Each row is a point on a landscape with many valleys, with its height.
From any point a ball rolls to the lowest of the 3 points nearest to it. It stops when none of these is lower. Distance is the straight distance between rows; heights are no part of it.
dovo: [129 129 102  70  42  77 149  71]  height 366
mekud: [115  73  97 169  70  88 108  78]  height 157
zuto: [126 139 107  59 134  92 136 105]  height 73
fogo: [114 116 103  62 152  94 108 111]  height 98
siz: [ 77  93 104  88 128 104  71 120]  height 134
gem: [109 127  91  84 122  81 133 103]  height 152
kibus: [120 145 102  64  89  84 152  92]  height 199
feme: [ 90  73  99 155  86  86  92  81]  height 78
muveb: [ 71  70  97 150  77 102  60  94]  height 375
guvut: [ 67  75  94 136  86  95  60  91]  height 285
mezak: [124 142 104  64 119  85 138 105]  height 64
Gemal: [102 111 101  77 141  95 100 109]  height 91
kinu: [155 102 106  88  18  86 143  64]  height 433
rugep: [134  87  90 158  59  84 131  73]  height 220
Teku: [ 59  84  91 115  85 115  44 113]  height 393
mazu: [129 124 115  56 158 104 122 100]  height 132
luse: [ 60  74  98 146  71 112  53  96]  height 448
kor: [ 67  76  92 132  97  95  72  94]  height 182
rubi: [ 75  82 110  68 119 149  48 135]  height 246
mapa: [ 97  92 109  74 150 112  75 123]  height 88
lifel: [ 83  98  93 114 115  83  99  96]  height 146
Rovuv: [102 116  91 102 109  85 129  91]  height 283
fafo: [ 96  96 104  77 140 104  79 111]  height 102
Zesi: [ 59  86  95  88  91 144  51 140]  height 65
zotu: [ 90  61 101 180  62 104  57  90]  height 69
bebif: [141 107  95 130  43  92 148  73]  height 273
Budo: [114 137  96  81  91  82 147  91]  height 70
dav: [107 122  88 109  85  83 141  84]  height 253
deg: [ 94 106  89 119 107  78 120  85]  height 200
nepi: [130 147 109  48 113  89 151 101]  height 74
Tiv: [ 93  90 114  66 145 119  63 125]  height 76
Demot: [158 100  98 116  19  83 143  63]  height 295
Feged: [123 129 106  66 153  96 124 109]  height 85
Puzil: [ 70  82 103  79 116 137  49 132]  height 75
kod: [109  65  99 173  71  89  90  79]  height 122
fato: [117 140  99  67 103  82 149  99]  height 141
fuli: [ 97  91  88 142  92  82 111  81]  height 77
Pavef: [ 86 105  94 102 120  82  97 108]  height 101
mab: [139 143 120  39 137  98 145 103]  height 84
guna: [114  97  87 148  78  83 126  80]  height 121
buz: [ 83  74 116  52 124 167  54 135]  height 652
beno: [125 134  96  79  50  82 154  75]  height 389
tos: [ 75  79  97 137  87  90  76  90]  height 129
vome: [ 89 104  93  91 130  87  97 110]  height 57
kel: [ 59  80 100 121  97  98  63 105]  height 284
Sazu: [118 116  92 117  73  82 148  74]  height 264
sed: [ 75  82 107  65 107 170  52 149]  height 416
runu: [ 76  86 105  77 122 118  59 127]  height 100
pur: [ 69  87  97 101 111  97  59 115]  height 179
Gokez: [116 135  98  76 128  82 133 106]  height 90
lebad: [135 115  98 111  43  85 147  65]  height 269
Piduk: [118  81  92 161  73  84 119  80]  height 170
pebev: [ 62  88  99  92 101 120  51 127]  height 71
lom: [ 75  84  94 122 103  87  81  99]  height 178
puni: [ 89  84  89 146  91  83 100  83]  height 68
Rorit: [ 90  80 116  61 137 141  58 128]  height 250
zav: [100  85 116  57 155 131  73 114]  height 125
girod: [ 68  85 100  79 104 149  48 138]  height 67
Lin: [ 70  87  98  79 111 118  51 128]  height 82
feri: [ 89  60  96 170  73  99  76  84]  height 142
mivi: [136 132 121  47 160 115 137 102]  height 180
tegat: [141 113 101  97  26  82 151  62]  height 290

Where does a ball stop that starts at each point below?
fafo | Tiv
kod | puni
siz | Zesi
pur | Zesi
buz | Zesi
lifel | vome
Lin | Zesi
mekud | puni
luse | tos
mab | mezak

Call two points neighbours if one is among the 3 nearest of the other. Go from one point of each pair to the other, from neighbour to neighbour, staying as low as possible. Name the highest point that can't be avoided.
Zesi, zotu | lom
Zesi, Tiv | siz
Budo, mezak | fato
Tiv, mezak | fafo
mezak, vome | fogo
puni, zotu | kod
